Points, in no order, along strands that fork, close into loops and pass close to each other.
(in the rows, 128 means zero)
Two points are linked if the straight distance between their rows is under 76. Some points are linked to none.
Z_321: [170 174 147 155 151 140 178 142 124 109 104 185 141 158  60 175  79 136
 109 127 142]
Z_639: [126  80 100  80 163 150 176 122 123 127  74 135 114 132 175 158 195 146
  97 109 160]
Z_296: [183 183 181 203 123 136 135 148 105 121 137 167 120 127  72 162  57 117
 118 127 122]
Z_859: [125  93 154 129 117 100  94 188 121 149  98 141 133 109 181 192 137  58
 106 137 131]
Z_259: [151 132 121 131 165 159 114  87 188 107 141 134 102 134 144 169 115 128
 117 153 105]
Z_668: [163 222 160 154 161 130 139 107 105 115  93 160 142 106  37 151  81 132
 118 143 161]
Z_278: [ 79 131 116 152 119  99 156 104  87 104 104 120 148 103  85  71 167 150
 138  59 144]
Z_563: [109 139 159 103 133  88  69 117 137 144  80 100 143  63 134 124 140  83
 142 174 136]
Z_645: [129 173 138 159 194 125 139  92 123  85  94 147 150 114  73 162 114 132
  87 100 151]
Z_155: [134 102 114 130 113 140 151 157 123 143 154 123 135 178 144 137 104 151
 132 128 111]
Z_41: [133 102 107 145 155 161 139  74 164  74 122 147  83 119 161 172 179 117
 107  67 104]
Z_181: [179 121 141 159 156 167 127 131 177 106 160 151  98 157 149 198  82 115
 109 143 100]
Z_870: [118 187 124 172 114 133 108  72 102 133 161 108 121 111  84  78 106 158
 164 139 111]
Z_15: [139  87  97  84 114 165 171 149 142 140 139 118 113 163 165 126 161 151
 146 116 135]
Z_272: [ 75 145 132 125 154  76 122 132  89 135  70 118 179 104  95 121 143 121
 117 114 166]
Z_747: [121 105 109  47 152 130 147 166 130 163  94 109 146 159 165 140 143 131
 134 179 164]
Z_617: [130 117 115 196  93 150 146  81 133  96 193 134  99 140 107 108 132 141
 152  70  83]
Z_752: [118 137 129 117 187 123 116 110 147 106  79 131 139 102 137 182 146  95
  96 117 146]
Z_977: [173  86 133 105 126 153 130 184 152 152 149 122 116 170 183 182  94 116
 127 173 117]
Z_271: [ 90 112 117  77 139 106 144 148 113 149  66 118 152 110 150 130 179 115
 127 125 170]
Z_90: [111  83 109 129  91 122 166 153 113 120 137 134 115 133 142  99 175 141
 126  58 135]
Z_356: [118 137 107 123 119 128 159 139  93 149 146 110 153 172 103  92 108 173
 154 132 125]
Z_641: [203 174 173 125 145 163 130 143 132 135 152 138 122 157  94 144  47 145
 134 190 127]
Z_106: [108  92 113 154 123 122 155 111 114  82 106 149 109 117 143 126 191 129
 112  37 133]
Z_800: [125 159 133 200 116 127 123 106  90 132 170 127 132 137  91 117  86 141
 140 116 112]
Z_336: [117  94 109 152 105 123 160 152 111 129 141 147 130 184 144 140 127 152
 120  93 111]
Z_208: [101 136 112 161 137 125 123  66 144  82 119 130 114  75 102 110 175 120
 126  59 108]
Z_949: [143 211 142 168 151 133 151 118  93 126 112 149 154 130  39 132  82 152
 115 122 168]
Z_548: [114 134 105 126 121 138 156  94 115 121 145 106 131 131  95  75 145 167
 163 107 131]
Z_601: [128  99 125 109 106 133 116 140 153 144 135 113 113 103 153 128 156  91
 153 131 122]
Z_84: [118 142 171 147  92  89  92 166  70 173 126 106 154 107 110 101  85 116
 148 156 130]
Z_667: [134 170 134 111 131 137  81  82 149 126 137 109 117 108 118  91 101 137
 139 205 114]
Z_330: [ 87 161 132 179 130 100 127 103  78 118 110 121 155 111  86 116 123 130
 128  93 139]
Z_613: [136 158 161 162 169 114 117 133 126 110 101 148 146 104  96 173 103  98
  97 120 144]
Z_81: [151 120 118 100 143 170  86  97 209 118 122 126  88  91 175 147 141 104
 117 190  94]
Z_478: [171 139 113 107 161 179 120  86 193 112 161 122  98 157 144 141  87 151
 127 202 102]
Z_400: [ 90 158 116 123 141 107 122  67 133 114  98 114 138  75  88  79 169 126
 146 106 140]
Z_314: [ 93  88 115 155  61  84 145 171  89 136 148 174 126 152 141 103 160 136
 114  40 119]
Z_17: [108 179 121 155 111 123  79  57 141 114 130 119 118  60  90  68 131 131
 144 152 101]
Z_679: [106 124 167 147  80  66  97 191  74 174 119 117 158 111 128 115  99 103
 131 146 124]
Z_829: [141 134 123  74 145 149  82 102 193 130 107 115 105  97 167 131 139 110
 127 206 119]
Z_920: [135 119 135 143 171 131 137 168 134 102  95 178 129 147 153 210 129  99
  70  95 146]
Z_975: [154 155 141 153 134 163  74  83 184 105 136 132  94  97 135 129  86 131
 105 200  80]
Z_144: [123 120 105 146 156 145 125  73 171  86 118 137  96 110 138 153 164 119
 116  91 100]
Z_828: [119 134 140 184  73 111 109 106 106 127 170 117 116 101 104  90 121 110
 166 105  98]
Z_690: [128  87 120  68  89 126 137 185 129 175 126 109 131 113 170 120 158  95
 154 144 148]
Z_138: [148 147 207 114 126 118  62 144 131 154 124 115 130  94 126 126  72 105
 133 203 125]
Z_680: [117 158 135  54 151 112  99 109 137 137 109  93 147 120 131  89 133 124
 157 212 154]
Z_565: [104 172 115 116 125 128  79  63 158 111 109 112 121  59 106  70 146 121
 139 174 118]
Z_421: [135 115 138 178 119 127  97 105 155 100 147 138  99 115 146 156 127  88
 128 106  84]
Z_411: [ 98 116 113 109 153 116 160 113 116 116  78 117 137 121 130 124 174 151
 118  93 162]
Z_123: [134 133 116  73 184 150 138 121 149 129 102 115 142 155 140 149 127 147
 126 170 159]
Z_147: [164 184 176 165 134 141  91 108 120 133 151 120 119 109  91 126  62 138
 132 173 117]
Z_750: [114 138 146 171 150 102 124 152 113 108 103 154 155 123 116 171 113 100
  89  97 138]
Z_987: [162 137 107  82 142 170 123  95 179 128 156 109 107 157 145 116 111 148
 153 204 106]
Z_550: [105 131 114  86  97 102 148 160  87 169 122  95 165 138 110  62 131 145
 171 150 152]
Z_449: [125 141 103  99 146 140 162 123 106 139 142 105 156 188 112 100 107 184
 142 152 144]
Z_479: [115  99 111 150  91 138 166 127 123 111 163 121 117 134 116  83 162 154
 150  62 125]
Z_154: [150 150 145 211 146 149 128  96 133  94 171 154 113 145  99 159  81 135
 109 105  98]
Z_924: [164 108 147 183 131 153 114 136 160  94 167 161  96 156 163 199  96  96
 106 112  88]
Z_960: [163 137 138 160 122 146 124 130 120 139 176 116 128 156 121 135  71 145
 140 160  99]
Z_53: [132 100 101 105 131 169 151  93 176 101 160 122  96  99 135 101 187 146
 134  80 137]
Z_29: [138  84 119 121 125 116 154 188 115 149 136 190 116 202 179 184 126 143
  68  93 123]
Z_397: [109  83 112 133  55  89 155 189  99 157 160 156 124 163 148 101 151 139
 124  66 117]
Z_237: [148  68 103 115  63 156 163 188 132 143 185 136 102 170 174 122 142 130
 141  92 107]
Z_206: [123 123 109  63 161 143 144 109 154 131 102 107 129 130 149 134 161 134
 145 155 155]
Z_866: [194 172 167 161 149 144 154 136 132 110 102 185 126 143  70 188  67 119
 110 144 125]
Z_633: [150  71 109 131  88 164 157 161 138 132 170 138  98 175 175 158 139 121
 139 103  98]
Z_608: [159 156 146  81 143 126 123 179 104 158 130 112 166 163 118 118  70 143
 137 206 154]
Z_653: [101 134 125 164  93 115 109  89 147 103 161 119 118  54  95  72 164 101
 147  72 113]
Z_578: [136 110 107 169 139 149 179 130 110 103 152 156 121 206 125 148 104 187
 102  88 114]
Z_529: [132 148 134 211 109 131 137 134  89 120 171 144 130 160  99 140  72 141
 124  97 105]
Z_615: [153 117 108 115 145 169 109  88 201 118 136 132  89 117 170 166 143 111
 117 162  92]
Z_889: [144 112 129 110 161 142 120 134 159 129 112 123 121 130 165 182 129 107
 116 152 133]
Z_712: [150 142 132 178 130 155  86  79 185  98 154 142  92 102 134 144 102 119
 109 160  66]
Z_585: [173 190 161 145 103 124 129 185  61 172 144 132 154 148  75 113  49 155
 129 159 140]
Z_276: [102 152 127 138 114  83 138 167  63 172 120 126 173 146  91 103  95 152
 121 132 143]
Z_129: [187 131 154 157 147 169 114 120 178 112 174 139 101 149 132 170  69 130
 121 170  88]
Z_528: [137 122 175 114  90 112  69 133 136 154 132  95 121  84 148 107 109  99
 160 187 105]
Z_238: [141 139 127 173 136 138 148 140 110 122 156 142 137 171 104 148  83 154
 115 114 120]
Z_317: [146  75 113 147 123 173 138 124 148 101 148 165  82 152 191 194 159  98
 112  85 101]
Z_891: [130 129 101 111 120 153 101  83 198 114 134 125  91  66 133 103 166 107
 132 137 106]
Z_676: [114 120 127 191 154 123 122 125 115  70 106 180 127 148 140 186 141 108
  76  47 123]
Z_897: [ 96 111 147 137  67  67 108 184  90 160 119 118 151 108 133 106 135  81
 143 119 131]
Z_176: [ 90 146 117 115 114  86 141 151  74 164 112 109 173 138  94  83 118 155
 145 135 154]
Z_468: [134 125 102  97 202 168 153  77 170  99 102 126 119 147 149 164 159 159
 108 135 141]
Z_725: [139  91 119 112 107 102 161 194 111 165 150 173 131 216 166 159 117 165
  90 100 110]
Z_849: [ 89 135 121 180 135 113 135  73 107  79 116 136 122 102  97 111 169 131
 126  43 118]
Z_583: [111  96 102  96 155 128 183 123 111 126  79 128 124 140 149 126 195 170
 109  97 166]
Z_649: [ 94 144 127 113 112  99 117 119 112 142 109 100 152  94 103  78 148 116
 164 135 147]
Z_580: [122 126 108 197 116 150 155  82 113  97 174 139 112 167 107 124 116 160
 137  80  93]
Z_381: [141  89 127 133 133 130 138 194 127 138 129 183 120 175 184 205 118 106
  78 110 128]
Z_862: [136 159 165 191 115 105 113 156  89 136 138 142 148 125  97 143  75 112
 114 120 127]
Z_343: [108 135 131 147 138 103  87  92 152 106 103 125 118  65 129 143 156  81
 119 110 108]
Z_839: [163  98 153 108 103 146  87 133 180 148 142 113  90 110 177 146 112  99
 150 188  90]
Z_256: [112 159 110 116 191 141 122  56 162  99  99 123 130 116 113 131 143 145
 113 140 135]
Z_389: [127 157 119 152  93 110 151 169  58 180 164 130 164 180  94  97  75 175
 121 125 122]
Z_863: [133  62 115  95  76 141 140 194 128 159 150 140 105 141 193 147 164  83
 129 110 122]
Z_357: [106 154 128 166 184 116 130  83 121  83  93 131 146 106  91 153 137 130
  96  81 136]
Z_782: [155 105 151 140 113 132 107 159 138 145 152 115 117 144 154 152  89 111
 142 159 103]
Z_172: [132 150 186 109 136 101  59 130 142 145  98 108 131  73 132 126 107  99
 129 200 129]
Z_341: [120 201 165 129 146  97  88 112  85 144 105 105 163  91  77 100  90 131
 136 176 171]
Z_107: [126 175 142 166 158 119 136 123  93 125 122 138 158 124  71 138  93 142
 116 121 156]
Z_101: [159 132 115 116  89 158 127 106 144 143 200 101 107 144 122  66 108 148
 183 163  94]
Z_44: [102  96 121  96 133 103 138 183 107 156  84 150 145 138 171 176 158 103
  89 119 152]
Z_74: [103 130 113 116 113 137 119 102 167 114 166 106 118  67 105  55 173 126
 141  91 144]
Z_858: [116  93 115 150 125 121 157 155 107 115 121 165 122 182 155 161 138 151
  87  76 125]
Z_878: [143  80 104 123  71 151 160 165 129 142 186 117 116 166 144  97 132 141
 165 108 102]
Z_852: [161 150 132 146  87 157 101  88 136 136 191 106  96 138 119  83  83 148
 173 178  74]
Z_394: [150 114 120 170  99 157  97  85 190 101 172 134  73 105 151 138 119 106
 132 135  62]
Z_527: [ 75 107 123 101  96  66 139 182  91 166  88 129 162 118 130 106 165 121
 122 101 154]
Z_970: [139 187 152 214 107 134  98  92  93 134 172 121 116 116  87 116  71 141
 139 122 104]
Z_707: [147 108 170 149 133 109 100 189 134 125 106 156 128 118 165 202 108  59
  91 132 133]
Z_199: [170 134 107  97 155 169 169 157 131 140 154 123 149 216 128 135  77 184
 123 170 130]
Z_298: [137 141 142 179 141 127  84  84 166  93 135 137  99  91 128 155 121  97
 104 129  80]
Z_134: [ 89 152 127  75 159  93 114 118 115 147  74  99 168 105 115 101 147 118
 148 167 173]
Z_388: [144  94  93  70 115 140 169 173 121 167 139 113 145 200 155 117 128 173
 140 150 128]
Z_954: [120 113 115  92 185 138 127 108 145 117  70 130 125 100 163 185 180  99
  93 114 148]
Z_768: [106 105 124 144  64 116 137 154 113 136 186 109 131 106 106  58 145 121
 163  75 133]
Z_333: [122 111 130 149 149 124 149 152 120 106 108 167 131 162 147 183 129 127
  81  84 135]
Z_244: [128 141 114 128 200 155 143  80 158  94 105 132 127 140 123 164 144 154
 100 119 140]
Z_302: [125 177 127  81 142 128  97  90 136 140 132  97 130 125 115  77 110 141
 156 210 132]
Z_536: [141 114 143 142 176 142 116 135 149  97 102 158 119 125 161 217 135  81
  79 106 130]
Z_727: [129 158 159 129 152 106 101 138 120 137 102 113 153 107 104 137  96 115
 124 168 152]
Z_692: [123  99 107  68 148 155 145 114 156 128 115 117 112  81 153 113 205 118
 130 103 166]
Z_122: [151 159 141 112 138 156  81  92 177 119 139 117  97 111 137 107  93 138
 132 220  97]
Z_140: [127 162 108 132 115 126 146 143  66 162 151 105 166 175  92  85  83 179
 145 145 135]
Z_418: [152 125  99  95 110 163 149 117 136 140 176  97 124 170 121  79 116 164
 183 158 110]
Z_719: [143 121 125 125 144 144  80  94 189 107 110 138  91  76 173 180 150  76
  98 141  86]
Z_488: [114 105 142 145 120 101  90 137 130 115 105 136 121  90 158 167 156  56
 120 100 116]
Z_192: [117 102 124  62  99 121 124 169 134 169 122  95 140  93 148  96 164  99
 167 150 159]
Z_820: [119 125 127  99  94 119 105 125 155 143 154  99 122  64 124  64 158 108
 168 134 145]
Z_393: [160 154 177 130 108 139  73 114 129 150 163 108 110 116 126 104  67 136
 148 197  93]
Z_104: [124 205 139 197 123 127  89  66  95 131 156 117 116 102  76  98  89 155
 142 129 114]
Z_311: [110 154 129 141 170 118 145 123 109 119 103 128 162 139  95 145 114 151
 106 126 154]
Z_903: [164 120 129  88 129 158 104 120 170 142 155 104 111 152 159 126 100 134
 159 200 102]
Z_798: [141 131 134 110 159 129 141 169 122 145 117 132 153 162 121 154  91 139
 114 161 153]
Z_164: [123  64 107  85 105 115 172 181 102 164 120 172 113 171 185 146 175 152
  90  96 137]
Z_182: [110 127 121  87 178 117 148 147 117 132  74 132 160 144 129 156 135 144
  94 137 174]
Z_932: [129 195 134 162  92 127  95  89  82 158 168  98 126 114  87  67  93 155
 174 152 115]
Z_429: [154 131 194 106 126 118  84 174 126 162 117 106 140 116 139 138  77 105
 138 200 135]
Z_702: [174 119 161 105 118 152  87 134 166 149 153 104 105 136 161 135  81 120
 152 208  95]
Z_906: [138  88 111 166 130 165 139 104 151  77 142 162  83 148 167 173 163 109
 111  64  98]
Z_263: [159 133 124  92 187 167 155 132 156 121 123 129 138 177 132 167 102 155
 114 171 151]
Z_170: [145 163 121  93 123 140 131 126  92 154 155  90 148 172 109  76  89 163
 170 191 137]
Z_408: [119 154 138 120 189 122 153 136 130 110  79 143 161 133 101 165 120 142
  89 121 176]
Z_822: [145  87 123 124  96 153 121 131 167 123 160 126  89 111 171 145 161  86
 149 114 109]
Z_732: [101 145 136 158 171 102 152 127 102  91  77 163 158 134  99 164 130 142
  59  74 159]
Z_137: [150 106 142 115 139 115 141 212 138 152 113 177 135 169 157 199  97 107
  76 137 141]
Z_853: [154 101 116 157  81 158 122 100 181 105 201 128  76 118 140 115 131 111
 151 113  77]
Z_698: [107 139 111 120 188 132 176 104 107 104  79 129 153 156 103 132 145 194
  99 109 176]
Z_647: [ 90 110 121 155 136  99 144 115 101  94  82 148 129 120 132 138 178 127
  99  53 138]
Z_7: [122  72 123 125  61 124 134 184 128 142 151 133 115 123 167 124 157  87
 140  87 128]
Z_918: [139 185 161 144  98 124  85 105  82 160 157  92 125 119 101  81  74 147
 166 179 116]
Z_23: [103 137 125  76 166  97 142 170 109 155  66 121 180 141 123 139 132 139
 102 154 184]
Z_139: [116 157  97 105 164 148 127  57 163 103 126 117 122 121 112  97 144 157
 134 152 124]
Z_793: [144 105 111 175  83 160 140 104 152 107 204 128  92 144 125 114 119 131
 163  95  82]
Z_737: [144 119 108 126 166 165 143  93 170 106 143 125 110 159 144 162 121 144
 124 138 116]
Z_113: [134  72 101  91  96 117 174 183 115 172 141 162 115 200 177 140 149 170
 100  96 122]
Z_956: [122 107 105 186 124 151 171  94 121  80 158 144 107 169 124 129 137 173
 123  64 104]
Z_740: [ 93 126 125 172 159 101 145 115  94  77  82 155 146 134 115 154 150 142
  79  56 143]
Z_162: [115 184 147 157 135 109  98  97  91 140 126 107 149 102  83 103 100 135
 143 149 139]
Z_545: [113 129 103  68 141 143 159 104 143 124 118 102 130 120 118  71 176 158
 162 131 165]
Z_764: [ 98 166 119 146 120 119 110  62 131 118 136 114 126  74  81  66 151 130
 150 116 114]
Z_810: [105 113 113  83 108  84 154 180  95 181 114 129 165 175 137 115 130 163
 117 134 143]
Z_841: [157 178 125 145 163 156 157 119 111 122 150 136 148 170  77 134  70 175
 120 141 141]
Z_460: [117 128 111 152 130 133 127  71 159  98 137 126 110  96 122 117 156 121
 134  98 105]
Z_966: [ 96 170 149 152 157  75  87  86 111 122  85 116 159  64  95 120 138 101
 119 125 139]
Z_759: [148 128 160  90  81 134  77 127 149 156 152  93 107 105 142  79 107 118
 172 209 100]
Z_332: [129 103 127 176 142 132 110 141 128  83 120 177 114 145 167 194 135  85
  93  65 114]
Z_857: [106 158 115  92 141 118  87  80 167 122  92 109 128  67 121  93 154 109
 138 177 127]
Z_855: [ 88 110 121  84 103  74 141 185  86 180  94 116 169 144 130 101 143 137
 133 135 157]
Z_406: [ 90 118 114 125 133 112 160 101 114  98 105 116 133  93 104  76 194 153
 139  57 164]
Z_546: [177 157 127  95 182 174 157 130 155 113 138 139 140 184 103 149  79 166
 122 178 147]
Z_283: [149 147 119  79 135 134 135 158  97 162 138 102 166 186 121 102  83 160
 153 195 144]
Z_531: [ 92 156 103 109 149 124 141  61 131 106 105 109 137  96  85  67 176 159
 149 105 152]
Z_85: [131 128 117  55 159 139 113 104 173 140  99 109 118 110 159 131 157 115
 141 191 144]
Z_307: [136 105 133 131 163 140 100 120 154 107 101 148 105  98 180 211 158  58
  92 108 114]
Z_806: [124 133 158 115 151 103  69 118 154 125  81 113 133  67 147 162 140  77
 113 163 130]
Z_264: [148 102  99 119  95 170 164 125 143 128 190 107 109 171 128  90 124 162
 176 117 105]
Z_572: [201 173 143 106 163 175 162 140 137 125 135 152 131 175  83 152  60 153
 134 187 143]
Z_185: [123 147  90  68 146 161 131  73 185 110 131 110 109 117 127  81 163 152
 150 170 133]
Z_697: [119  93 106  90  87 122 153 178 116 161 142 109 141 151 143  93 144 137
 156 125 130]
Z_882: [197 150 182 155 133 142 143 166 135 124 124 169 125 144  93 183  57 112
 118 162 122]
Z_242: [162  89 130 117 102 155 104 131 182 136 162 120  83 115 180 153 135  90
 146 158  90]
Z_493: [145  91  85  62 134 170 190 136 139 134 136 106 121 183 157 107 158 187
 149 133 144]
Z_175: [150 101 125  97  90 138 125 150 142 154 162  99 122 138 151 100 123 122
 175 166 112]
Z_157: [152 166 178 145 165 115 102 135 137 119  99 141 141  93  93 159  86 102
 109 158 142]
Z_325: [118  85 104 158 109 121 173 128  98  87 118 167 103 154 146 120 184 162
  98  36 135]
Z_481: [119 108 138 114  84 110 106 148 140 146 140 103 124  82 140  92 150  82
 167 130 130]
Z_893: [105 117 122 134 105 120 129 111 145 110 148 113 120  75 110  74 172 113
 149  71 136]
Z_347: [129  99 127 168 111 128 120 129 137 106 146 144 105 134 153 161 134  91
 134  94 102]
Z_560: [127 166 175 163  91 104  83 134  69 167 143  97 138  99  98  89  76 127
 161 160 120]
Z_403: [ 98 133 138 172 126  85 129 155  87 123 111 156 156 137 115 148 119 119
  89  87 135]
Z_442: [126  65 108 111  95 129 161 169 106 135 125 178 102 154 187 137 192 132
  94  62 137]
Z_160: [ 97 130 124 122 164 112 131 105 129 111  84 116 143 107 126 147 157 120
 115 108 147]
Z_589: [141  89 100  90 127 169 163 122 158 121 144 120  98 126 156 123 181 138
 140 101 140]
Z_885: [111 143 139 184  87 102  97  87 126 117 149 116 115  70  98  91 135  98
 153 102  99]
Z_872: [ 99  90 120  69 132 124 147 156 114 149  84 120 131  83 157 119 206  99
 128 101 173]
Z_195: [111  86 116  91 126  97 156 180 108 168  96 164 133 169 173 161 157 144
  78 105 151]
Z_117: [135 119 106 113 161 166 162  90 148 113 134 121 126 168 133 139 127 173
 137 133 130]
Z_944: [135 146 139 165  79  94 127 184  61 177 164 127 154 169 108 106  69 150
 130 133 114]
Z_894: [119 143 149 146 156 102  67 103 160 105  90 129 117  59 141 165 140  71
  95 134 101]
Z_561: [155 167 147 152 104 160  72  86 149 131 172 115  92 114 123  98  73 153
 148 197  74]
Z_524: [181 103 124 108 147 166 150 162 156 139 158 126 123 192 162 177  85 145
 125 168 118]
Z_358: [136 102 120 169  93 140 138 126 126 121 180 129 108 150 131 125 109 125
 152 106  92]
Z_508: [124 104 117 179 104 132 142 138 115 115 157 143 119 159 141 145 120 123
 127  84  99]
Z_223: [102 137 104  80 148 136 139  86 161 111 112 107 132  81 110  64 187 147
 149 110 163]
Z_42: [101 122 126  70 112  99 125 145 120 155 103  95 153  97 126  81 161 114
 175 147 163]
Z_621: [108 107 111  53 134 116 145 159 121 161  84 107 147 131 155 125 160 123
 138 151 166]
Z_273: [118 136 110  95 135 132  98  86 183 122 110 119 113  78 138 115 164 106
 134 152 120]
Z_456: [118  82 106 103  69 109 162 189 109 166 149 136 128 162 149 101 154 144
 132  95 127]
Z_179: [114 139 140 216 128 110 132 137  87  94 141 178 139 154 106 153  97 120
  90  65 116]
Z_257: [ 85 161 134 158 168  91 107  76 114 101  84 121 148  75  89 132 145 114
 114  92 134]
Z_908: [123 114 127 120 124 117 119 135 137 140 126 113 132 122 143 131 131 109
 144 147 128]
Z_428: [101  92 134 128  68  89 125 185 108 148 126 130 134 103 149 115 162  83
 142  96 130]
Z_370: [109 140 147 112 138  93 114 154 100 155 101 108 165 119 117 124 110 119
 132 164 152]
Z_57: [134 115  94  85 172 170 165  79 160 106 116 117 111 150 146 137 161 173
 134 132 143]
Z_285: [127 113 110  73 123 118 160 181 109 170 125 119 160 189 143 116 115 163
 126 159 142]
Z_240: [117  67 110 114  82 125 161 178 108 133 141 155 110 126 164 113 190 124
 108  58 151]
Z_415: [ 80 101 116 103  98  84 153 168  92 148  93 130 146 110 130  91 186 131
 123  75 162]
Z_791: [132 104 121 120 138 139  90 106 170 107 110 143  88  73 177 182 179  56
 110 114  99]
Z_907: [114 163 148  74 165  98  94 120 123 144  83  97 164 104 119 107 128 115
 143 202 173]
Z_168: [124 112  94  62 143 159 172 112 137 128 122 105 125 156 137  91 163 174
 155 137 155]
Z_802: [164  99 158 112 121 134  99 186 141 157 132 113 125 143 176 170  90  99
 133 180 123]
Z_593: [109 139 112  98 113 128 102  98 172 125 144 110 122  58 112  58 167 111
 157 129 134]
Z_619: [ 99 106 114 114 135 119 151 118 118 105  93 125 122  74 132 104 210 124
 119  54 161]
Z_376: [158 124 168 108 100 125  94 168 108 166 143  98 140 139 138 117  73 126
 157 200 121]
Z_305: [124 182 117 161 108 144  94  57 138 125 163 116 103  94  97  71 109 149
 152 161  93]
Z_665: [103 116 117 109  82 101 139 170 103 164 134 105 152 121 117  75 140 126
 166 121 138]
Z_135: [163 118 107 114 136 157 155 156 134 141 161 117 138 202 142 145  82 162
 135 158 115]
Z_312: [120 104 110  83 188 153 156 114 138 115  69 129 123 124 166 179 181 135
  91 120 162]
Z_928: [ 84 149 132 102 162  76 137 151  91 144  60 130 184 124 101 131 132 143
  98 126 183]
Z_487: [ 87 140 131 198 127 105 129  98  89  92 114 141 141 118  97 126 136 128
 115  57 120]
Z_367: [ 96  88 114  78 103 110 153 173 109 150 101 123 136  92 147  96 204 119
 122  81 175]
Z_952: [145  69 119  76  91 142 137 194 135 172 139 123 114 133 191 147 153  88
 146 146 127]
Z_99: [117 109 134 162  68 104 132 161  94 146 157 123 135 135 125 103 112 116
 152 113 105]
Z_83: [ 73 159 119 155 146  99 142  86  79 114  95 113 158 113  78  98 142 158
 128  84 153]
Z_477: [158 114 167 133 133 113 124 209 140 138 109 170 132 138 145 206  93  78
  82 141 136]
Z_136: [ 85 152 150 140 143  73  96 124  94 131  73 109 169  77 105 125 136  92
 127 128 155]
Z_231: [119  93 106 180 115 141 174 107 113  73 133 164 100 162 134 124 163 167
 118  40 117]
Z_260: [106 157 143 139 108  96  98 101 105 144 128  99 142  88  97  82 125 117
 165 150 127]
Z_62: [115 102 139 113 123  95 118 194 119 159  96 143 145 128 166 178 128  87
  99 138 143]
Z_413: [ 97 135 149 172  97  85  85 104 117 119 124 118 126  64 113 108 143  79
 146  99 106]
Z_535: [188 149 150 129 158 162 121 126 158 122 157 132 121 152 113 153  66 136
 126 181 123]
Z_733: [131 188 154 157 175 114 153 122 109  99  77 168 160 110  51 161 106 121
  91 108 164]
Z_255: [150  60 110 131  93 176 141 153 149 121 171 155  80 152 189 165 159  96
 133  92 100]
Z_788: [159 138 156 119  97 136  99 138 109 158 165  93 128 138 129  96  74 135
 168 191 102]
Z_190: [148 151 145 163 153 134 158 152 122 111 128 166 141 160  90 170  80 134
  94 115 137]
Z_420: [143  96 131 187 120 144 114 151 138  93 151 176 106 170 174 199 119  89
  99  85  99]
Z_555: [115 127 131 206 149 130 136 114 113  70 132 169 121 154 123 167 123 126
  92  50 111]
Z_632: [127 129 155 132 115 114  89 115 133 144 130 104 123 103 133 118 113 108
 149 170 111]
Z_102: [113 114 156 140  92  96  86 123 140 131 124 111 121  61 129 110 148  73
 151 127 110]
Z_363: [121 162 113  96 125 134 133 102 106 147 142  92 147 153 103  63 120 159
 176 174 137]
Z_609: [151 152 107  81 161 149 171 149 105 142 132 122 164 203 105 120  92 192
 119 169 156]
Z_497: [113 170 149 168 164  97 154 144  89 111  85 176 165 128  62 157 110 136
  69  85 163]
Z_874: [100 145 138 146 128  83 134 161  80 145 105 136 174 139 100 124 109 139
 103 116 149]
Z_875: [111 155 112 106 126 128 130  84 128 131 141 100 133 117  99  65 136 146
 169 149 133]
Z_470: [108 123 112 152 111 131 159 106 115 118 142 123 131 138 106 103 141 152
 147  90 117]
Z_165: [134 110  97 106 124 173 126  84 197  99 159 125  84  81 140 110 185 122
 124 102 113]

A fork is a point with three links, a tip a point with one. Leave the first point through the second and follow the links. Name the first fork or tip that comes.
Z_182 / Z_23 | Z_793
Z_944 / Z_389 | Z_135
Z_168 / Z_493 | Z_17
Z_641 / Z_535 | Z_179
Z_561 / Z_393 | Z_343

How many points has the smallest loop of links through each point below? Write 0 if it is on no loop.
Z_113 | 12
Z_893 | 9
Z_565 | 16
Z_954 | 7
Z_394 | 9
Z_920 | 0
Z_535 | 0
